A landscape with many valleys, sampled at points; each row gives a point and its height.
A ball rolls from a point to the lowest of its 6 nearest points, and stops where none of them is lower. Distance is the straight distance between rows; heights are no part of it.
(112): 141	131	175	105	150	109	103	78	124	103	169	118	119	106	154	128	135	123	152	86	124	158	184  (h 44.1)
(876): 107	126	155	160	85	144	143	56	107	123	127	177	131	136	140	146	117	114	175	110	112	175	184  (h 7.9)
(146): 124	129	76	168	108	139	154	168	139	144	121	113	143	97	88	147	135	146	74	160	142	90	108  (h 12.5)
(533): 74	142	129	134	173	151	135	141	144	151	127	161	144	175	154	122	97	125	129	112	109	114	59  (h 49.6)
(298): 133	135	158	129	136	69	126	127	143	124	95	106	139	148	158	109	85	141	210	82	125	149	130  (h 41.0)
(1045): 87	138	165	126	131	131	110	114	132	129	95	157	147	202	153	161	82	121	150	144	104	137	64  (h 28.2)
(190): 101	134	188	119	103	147	115	68	100	124	121	157	118	162	156	162	78	112	162	150	109	155	144  (h 55.5)
(917): 79	120	119	137	170	141	127	171	104	112	179	125	139	91	141	99	123	150	102	114	136	87	106  (h 54.2)
(886): 151	117	147	141	127	116	138	101	133	149	132	131	108	157	159	132	145	113	150	109	111	155	128  (h 23.0)
(361): 141	120	120	162	160	129	147	182	141	135	153	120	118	92	124	97	142	135	74	137	109	95	126  (h 30.3)
(1006): 146	144	97	105	71	116	105	123	144	124	114	132	114	109	61	79	185	100	96	187	190	142	149  (h 14.3)
(355): 143	114	136	121	140	137	145	113	111	115	147	136	109	140	143	151	131	119	116	127	123	128	130  (h 24.8)
(1216): 117	121	155	145	92	100	104	100	168	126	118	150	151	148	132	89	128	116	201	80	106	171	193  (h 43.2)
(446): 101	150	92	98	114	152	104	157	98	102	126	103	137	84	107	134	130	156	108	154	175	105	113  (h 9.0)
(244): 144	112	136	145	174	133	160	150	139	170	128	131	105	153	132	112	145	114	113	114	95	132	97  (h 19.3)
(853): 72	160	80	148	129	141	144	166	142	151	163	137	147	55	136	143	128	220	95	149	131	81	98  (h 63.9)
(1217): 146	117	104	170	133	167	181	146	149	167	122	121	125	152	112	148	138	122	70	148	119	91	115  (h 10.3)
(836): 128	129	101	76	117	159	106	104	93	90	124	127	137	126	125	154	102	96	112	137	148	114	138  (h 10.0)
(323): 167	115	99	143	123	144	168	128	154	136	110	110	120	148	95	153	145	117	72	159	135	105	129  (h 9.1)
(41): 92	128	130	123	183	148	123	165	126	137	150	140	131	143	145	114	112	129	118	109	135	111	82  (h 49.7)
(600): 114	144	175	125	134	77	134	133	127	121	105	127	157	167	147	128	68	147	195	104	139	146	92  (h 39.0)
(1042): 180	116	108	111	123	142	153	87	127	113	124	142	111	130	116	169	147	120	111	135	112	142	159  (h 14.9)
(725): 127	118	127	142	189	124	137	179	139	156	148	113	119	134	126	93	131	147	100	116	91	130	89  (h 46.7)
(1002): 112	131	174	116	129	137	128	79	96	124	136	147	116	154	151	141	98	118	148	122	118	156	141  (h 39.2)
(877): 105	133	172	124	124	103	127	105	132	145	106	143	139	178	149	133	90	129	190	121	108	163	96  (h 36.2)
(993): 160	113	99	128	124	141	144	146	125	123	125	126	113	117	102	145	146	117	83	150	143	106	128  (h 9.8)
(699): 130	126	167	132	122	102	122	106	131	145	107	144	128	169	149	125	116	128	196	101	114	163	118  (h 32.2)
(1191): 132	115	113	174	159	143	164	178	139	162	157	129	129	131	127	114	126	133	65	140	111	94	100  (h 18.1)
(770): 155	107	139	169	81	89	141	115	176	162	87	124	163	169	142	141	127	120	210	107	88	145	79  (h 32.3)
(964): 124	135	155	142	151	64	150	130	159	125	92	121	151	158	147	144	73	152	190	99	108	139	65  (h 43.8)
(980): 179	117	99	80	113	127	132	88	120	106	119	148	125	109	80	147	157	105	113	157	134	165	165  (h 17.4)
(1122): 119	130	66	181	114	133	154	164	145	156	130	109	150	86	114	135	125	161	65	159	150	85	120  (h 15.6)
(253): 147	137	98	87	125	108	117	161	108	82	135	109	147	67	105	106	163	112	111	153	164	112	152  (h 25.1)
(443): 110	134	156	133	118	89	72	92	171	122	121	130	155	141	134	96	130	102	190	70	126	166	219  (h 53.1)
(930): 159	116	142	133	161	125	138	133	148	155	149	122	95	148	134	124	157	128	117	104	103	141	137  (h 30.6)
(518): 156	116	122	161	163	139	174	162	147	153	140	118	109	146	116	108	154	131	74	138	101	109	116  (h 13.3)
(602): 135	129	134	148	159	88	143	137	152	149	107	118	142	162	149	127	109	136	167	91	98	157	70  (h 50.5)
(346): 145	119	141	144	154	145	166	122	149	167	116	134	134	192	146	141	147	129	122	133	88	128	80  (h 24.7)
(897): 110	123	180	140	92	123	125	83	130	146	108	174	140	157	136	127	121	115	201	111	106	166	159  (h 32.4)
(937): 143	125	167	120	153	104	111	104	130	134	147	122	108	144	155	115	125	119	157	93	126	149	149  (h 0.7)
(467): 100	143	84	122	106	187	108	148	135	118	105	117	138	112	120	156	108	153	82	140	150	99	98  (h 21.9)
(472): 150	117	162	130	155	128	116	116	134	136	152	123	101	129	141	114	154	124	135	93	100	148	157  (h 3.2)
(566): 151	115	151	119	123	123	139	75	107	97	141	146	119	113	143	153	135	121	133	113	118	164	182  (h 27.0)
(789): 140	103	142	140	125	165	167	104	150	151	120	141	113	178	130	152	147	103	123	131	106	144	118  (h 26.2)
(73): 97	139	194	122	110	116	123	89	107	151	112	145	136	170	148	140	95	122	191	117	112	165	136  (h 42.4)
(434): 83	152	84	128	118	140	123	161	100	120	138	120	149	64	115	132	131	187	122	148	144	96	106  (h 30.1)
(129): 134	116	126	106	121	166	129	100	108	102	114	140	123	138	145	174	110	105	124	147	132	127	141  (h 15.7)
(286): 104	123	140	103	145	158	116	125	99	102	144	141	130	143	151	168	94	118	120	138	136	107	119  (h 9.6)
(358): 86	128	146	131	148	160	134	134	148	130	107	138	141	209	149	151	109	117	129	150	86	129	58  (h 3.1)
(37): 127	112	146	158	108	135	134	86	145	140	127	159	119	146	153	126	150	106	168	96	106	174	171  (h 25.0)
(171): 177	125	128	103	137	122	137	121	119	88	151	128	103	92	116	130	160	114	98	130	126	121	166  (h 31.1)
(667): 94	176	83	131	102	167	100	159	151	130	103	97	140	87	110	142	119	208	95	148	133	110	88  (h 44.4)
(91): 124	115	147	142	132	152	153	110	131	148	124	147	108	185	144	156	130	103	121	133	114	142	105  (h 28.1)
(468): 108	131	152	114	180	130	124	122	111	126	145	142	129	161	159	113	103	118	135	106	127	143	100  (h 37.3)
(68): 129	136	91	83	100	143	106	151	102	105	127	119	132	91	91	121	141	113	117	170	190	108	122  (h 1.8)
(368): 77	176	119	80	60	164	60	122	106	108	109	89	110	109	99	102	141	160	103	175	180	124	123  (h 7.7)
(949): 161	129	113	141	150	102	141	171	131	118	143	105	105	68	114	100	161	130	92	146	114	90	152  (h 48.9)
(752): 111	138	97	108	62	131	94	128	131	142	109	111	113	120	74	105	151	111	97	177	190	129	132  (h 7.6)
(271): 100	139	164	121	155	111	128	117	127	139	120	145	130	182	156	131	97	130	157	107	125	150	81  (h 36.3)
(450): 114	118	145	87	128	159	112	82	83	92	139	138	138	132	147	167	86	100	124	145	130	127	148  (h 21.0)
(750): 152	121	138	129	178	95	106	146	179	160	108	96	108	144	135	115	157	133	145	91	82	143	126  (h 52.7)
(417): 127	122	114	83	129	147	114	117	79	92	138	125	144	113	132	168	115	102	121	145	162	118	140  (h 11.3)
(60): 137	123	157	141	123	107	104	99	145	136	131	132	131	145	149	99	141	115	184	72	98	168	173  (h 31.0)
(771): 149	136	82	162	98	130	141	159	149	158	101	99	144	111	79	142	126	131	71	165	148	92	109  (h 9.9)
(54): 152	124	76	170	130	122	169	171	137	149	122	109	135	91	109	120	150	135	80	158	135	75	124  (h 11.9)
(461): 104	122	109	135	145	159	133	161	113	122	145	135	117	112	132	127	117	135	94	123	124	94	109  (h 49.9)
(127): 128	119	88	203	141	117	155	183	147	151	156	109	137	74	126	93	136	145	64	153	111	83	124  (h 15.8)
(627): 135	129	160	130	101	78	96	105	159	133	120	132	152	147	136	96	96	122	219	85	125	159	184  (h 42.2)
(1124): 146	117	113	152	137	149	145	163	130	140	148	129	115	126	115	132	132	128	80	143	122	98	119  (h 16.0)
(293): 102	132	205	107	126	120	121	91	85	130	140	147	142	152	160	130	78	126	150	121	146	156	146  (h 28.4)
(720): 165	129	89	139	108	110	153	160	134	140	122	119	130	93	86	102	156	120	80	170	163	99	131  (h 11.0)
(950): 180	136	90	124	118	104	132	150	144	108	116	130	115	85	79	105	162	118	105	163	157	116	147  (h 15.5)
(1065): 131	130	191	94	153	121	115	97	93	98	174	120	137	133	155	111	104	118	138	113	148	144	161  (h 15.2)
(86): 160	137	84	105	98	102	110	150	117	104	109	119	123	85	88	86	179	115	97	173	170	111	159  (h 36.7)
(27): 127	132	176	129	106	105	96	88	130	132	132	143	121	148	146	96	133	112	179	79	105	179	200  (h 42.3)
(1200): 136	127	89	101	125	142	124	154	108	97	133	114	128	82	104	131	133	122	94	149	160	94	127  (h 11.8)
(489): 155	117	144	123	159	125	134	134	119	107	156	125	96	111	128	121	154	122	101	127	107	121	142  (h 4.7)
(193): 142	139	90	126	133	97	136	175	103	102	137	113	143	62	112	94	164	137	109	157	153	87	144  (h 50.3)
(176): 145	121	151	117	145	118	104	77	137	94	171	108	105	105	129	130	171	128	134	104	109	151	202  (h 2.5)
(919): 121	121	158	154	96	125	137	86	142	164	113	164	132	171	150	133	144	112	188	107	104	176	143  (h 28.6)
(485): 142	120	159	94	154	124	115	114	83	81	174	130	127	104	149	129	120	108	114	127	143	124	159  (h 2.1)
(641): 162	111	134	125	126	135	149	99	131	123	149	139	106	127	130	141	136	117	117	122	115	143	154  (h 17.7)
(135): 139	116	164	148	114	116	125	105	159	166	106	140	126	170	150	133	140	119	191	95	98	165	116  (h 28.7)
(896): 136	120	143	150	117	70	135	126	168	132	89	115	143	157	155	116	105	136	207	82	114	139	111  (h 44.2)
(967): 115	139	69	138	106	133	129	164	117	126	115	114	137	88	101	133	126	151	97	150	163	90	120  (h 26.7)
(136): 168	111	115	146	141	137	155	148	132	123	154	120	103	109	114	121	152	116	85	143	119	117	138  (h 14.2)
(881): 102	120	81	150	130	148	135	172	115	122	152	134	128	67	118	130	126	166	94	136	142	84	117  (h 68.9)
(1010): 105	111	133	115	160	158	126	123	97	101	154	139	118	121	143	128	110	114	106	127	139	115	111  (h 25.4)
(1209): 165	135	82	106	85	143	120	127	135	140	96	119	121	129	63	129	150	101	93	168	165	112	132  (h 8.9)
(1118): 166	130	86	105	123	113	135	150	113	104	124	122	119	90	92	106	148	108	102	151	159	113	150  (h 22.4)
(380): 132	124	108	106	147	124	120	147	81	82	154	111	141	81	126	109	143	133	100	128	164	92	130  (h 23.5)
(55): 86	135	99	114	126	167	114	154	98	91	148	135	132	96	126	142	119	154	95	118	148	79	100  (h 39.4)
(143): 130	116	139	111	170	127	121	143	109	112	171	125	103	113	140	103	128	119	106	122	130	110	134  (h 37.8)
(1158): 82	163	87	130	115	154	109	171	129	123	129	111	143	66	112	149	121	204	105	152	147	96	102  (h 49.0)
(428): 118	124	158	138	119	85	149	112	151	140	86	132	156	174	142	151	95	139	201	123	97	156	72  (h 40.7)
(829): 113	122	170	136	119	126	131	89	124	142	122	152	119	178	150	152	125	116	172	129	113	151	126  (h 31.3)
(719): 150	114	148	155	119	109	150	112	157	173	99	132	137	172	142	139	166	113	179	109	94	162	104  (h 30.2)
(1032): 186	121	105	118	130	130	149	129	134	111	134	138	95	113	109	140	152	113	100	132	118	135	155  (h 12.8)
(218): 96	144	76	163	110	181	131	169	147	143	114	117	148	106	113	156	107	184	77	145	135	78	104  (h 57.8)
(92): 143	113	138	143	142	87	106	121	171	140	112	118	119	142	142	117	149	129	180	73	97	155	132  (h 37.1)
(683): 129	132	147	121	176	97	113	121	134	144	128	110	110	144	154	103	126	122	151	84	93	157	112  (h 31.4)
(1132): 104	135	200	108	115	113	114	83	108	133	135	135	147	131	161	103	89	125	195	108	119	164	196  (h 41.1)
(874): 138	121	93	97	115	153	114	128	102	103	127	129	129	121	104	147	114	112	107	155	148	116	134  (h 6.5)
(646): 119	116	127	144	169	147	141	148	128	153	137	142	116	160	142	128	128	120	107	124	109	122	87  (h 35.4)
(1140): 106	163	87	132	75	124	100	153	128	152	98	96	131	102	85	119	146	141	97	168	175	115	102  (h 7.5)
(376): 88	126	87	160	143	168	149	170	139	151	156	144	133	110	136	136	117	150	91	134	127	84	102  (h 72.3)
(142): 103	153	98	91	79	161	82	154	122	125	95	96	127	107	92	132	140	146	102	157	170	116	106  (h 5.3)
(292): 144	105	141	152	109	78	105	113	179	127	92	127	146	154	140	120	111	118	209	79	109	143	143  (h 44.3)
(802): 74	170	101	78	98	142	94	148	84	105	121	90	141	79	103	115	155	158	137	163	193	118	112  (h 10.5)
(1204): 113	154	193	98	118	86	114	106	116	135	118	118	158	144	144	97	80	150	205	93	137	175	162  (h 44.0)
(1125): 173	119	114	102	124	132	130	70	114	89	143	150	118	114	109	155	149	108	125	124	121	168	180  (h 20.7)
(458): 109	122	140	124	141	164	134	120	114	123	124	144	115	169	156	155	106	111	105	133	126	125	108  (h 25.8)

For each start below, name the point where the ball stops.
(600): (876)
(964): (937)
(298): (876)
(896): (876)

Call two points neighbours if one is among the 6 nearest of the other. Go from one point of each pair to the other, from neighbour to neighbour, staying as low as possible. Name the highest point that can't be avoided.
(876) / (68): (37)
(68) / (286): (836)
(485) / (68): (417)
(937) / (176): (472)
